Points, in no order, along strands that fork, close into loops and pass close to each other.
In the rows, 100 means zero.
Two points are linked if the straight distance between their rows is under 55.5. Some points are linked to none.
Z_755: 58  107  88  129  117  86  106  83  57  27  133  139  70  111  103  110  100
Z_782: 134  112  103  107  123  121  96  64  96  131  141  95  127  81  100  110  83
Z_178: 82  106  133  100  115  105  85  104  124  153  93  72  94  82  144  81  88
Z_999: 43  91  104  105  100  70  85  137  101  72  80  113  55  107  121  75  127
Z_991: 61  122  117  138  143  117  83  85  84  117  99  112  75  91  148  97  70
Z_441: 112  83  110  57  89  83  108  111  156  145  113  32  107  80  114  68  105
Z_434: 81  135  121  149  130  121  62  105  81  141  54  111  100  110  123  107  66
Z_545: 90  76  107  57  88  82  109  122  152  131  101  41  86  83  126  65  108
Z_78: 58  106  98  123  124  98  95  96  83  81  108  123  67  100  129  93  93
Z_715: 138  99  96  78  111  104  113  69  125  126  157  64  123  79  100  95  88
Z_152: 123  106  99  109  81  107  94  115  90  113  57  118  121  117  70  109  106
Z_19: 111  106  88  127  105  111  84  96  66  99  87  124  110  110  82  122  96
Z_631: 136  91  108  68  85  100  103  105  132  147  112  63  129  86  88  87  107
Z_58: 82  117  122  105  144  125  118  69  114  106  154  80  92  81  152  76  54
Z_462: 143  107  91  97  49  96  108  111  98  88  34  128  132  127  36  123  119
Z_158: 47  89  112  92  98  81  90  140  119  102  73  93  57  98  137  69  122
Z_670: 69  114  120  111  141  123  115  76  103  96  143  95  79  85  154  78  60
Z_480: 130  110  99  103  66  101  101  116  98  106  41  123  126  122  55  110  110
Z_532: 122  118  79  118  64  93  81  107  62  40  51  138  129  144  25  150  113
Z_5: 82  75  102  66  91  84  109  125  140  117  101  63  77  87  125  71  111
Z_885: 92  76  81  85  95  90  117  102  98  67  128  103  82  98  101  100  118
Z_729: 119  102  82  119  85  104  88  101  64  75  79  129  119  121  61  128  111
Z_57: 165  69  84  55  42  96  126  114  110  96  91  94  144  108  37  114  139
Z_372: 153  91  84  87  49  102  114  106  86  82  62  119  143  120  32  127  128
Z_525: 110  66  71  73  63  72  112  107  76  31  116  111  106  113  55  127  155
Z_384: 138  117  87  98  40  80  105  113  101  61  15  139  127  137  21  138  122
Z_309: 126  120  110  119  98  119  85  103  88  135  60  115  127  111  80  110  85
Z_607: 74  77  87  79  98  84  119  111  116  72  123  92  67  95  118  83  113
Z_77: 55  103  130  105  117  101  85  115  119  135  80  82  70  87  153  76  94
Z_645: 164  63  76  58  58  100  121  99  99  91  120  91  141  100  45  121  133
Z_373: 155  65  75  58  79  95  123  90  111  98  143  76  127  90  67  112  119
Z_307: 60  92  90  103  112  95  123  95  89  45  140  116  65  102  120  90  100
Z_866: 124  79  95  75  86  99  106  107  114  120  109  84  112  92  91  96  113
Z_816: 121  115  109  118  113  120  84  90  85  138  93  105  121  96  97  109  86
Z_687: 123  106  83  115  72  100  89  110  69  68  61  131  124  129  45  130  114
Z_174: 97  122  134  114  123  115  78  91  111  162  95  82  111  82  133  91  79
Z_635: 107  113  112  112  130  118  94  72  97  131  128  96  106  82  123  101  77
Z_263: 112  77  86  82  95  100  112  98  102  95  127  95  98  92  97  102  110
Z_139: 144  104  95  93  115  114  106  66  105  125  152  85  128  80  93  108  87
Z_788: 57  134  121  153  138  115  60  108  80  131  56  112  80  108  137  101  68
Z_171: 129  103  115  67  89  93  99  100  156  160  121  34  133  81  103  77  102
Z_202: 137  124  83  109  48  87  93  107  86  50  25  143  131  142  16  152  111
Z_620: 50  108  91  130  113  74  84  102  63  38  105  137  64  114  99  106  108
Z_895: 136  64  74  55  87  87  134  90  128  94  149  59  109  87  87  92  106
Z_572: 51  118  121  125  142  118  99  85  95  102  117  106  68  87  159  82  68
Z_894: 54  125  116  147  141  112  71  97  79  118  78  115  74  99  144  99  72
Z_601: 96  147  120  155  129  130  60  102  80  146  47  117  115  117  107  117  54
Z_207: 52  91  93  104  101  73  94  120  93  60  99  119  58  104  117  86  121
Z_795: 79  77  95  78  95  86  109  118  121  96  107  83  72  92  121  82  115
Z_60: 50  97  91  115  107  72  92  110  76  47  106  129  61  111  107  95  118
Z_916: 110  96  100  82  119  107  121  76  120  107  152  72  100  80  120  88  79
Z_596: 87  100  105  101  121  108  103  88  102  112  120  97  86  85  128  93  89
Z_678: 71  97  101  105  119  104  107  94  99  94  118  106  74  89  131  91  91
Z_395: 50  93  124  95  106  90  87  133  126  126  71  81  63  92  149  69  109
Z_688: 65  98  87  114  114  96  117  86  75  39  140  129  73  104  113  103  98
Z_667: 106  113  109  91  134  118  126  65  123  104  168  65  106  80  134  76  59
Z_254: 112  108  99  123  119  117  85  85  74  119  99  115  110  98  98  114  86
Z_640: 164  83  87  67  39  99  124  109  102  92  70  112  145  115  30  121  136

A tip is a point with one link. Name the tips that can be reached along the links from each point below, in the order of the rows.
Z_999 | Z_307, Z_174
Z_139 | Z_78, Z_601
Z_372 | Z_895

A fork is a point with three links, a tip a point with one. Leave the first point through the second and follow the links. Name the first fork or tip that comes.
Z_19; Z_254 | Z_462
Z_158; Z_395 | Z_174
Z_635; Z_596 | Z_78
Z_57; Z_645 | Z_895
Z_999; Z_207 | Z_307
Z_670; Z_572 | Z_601
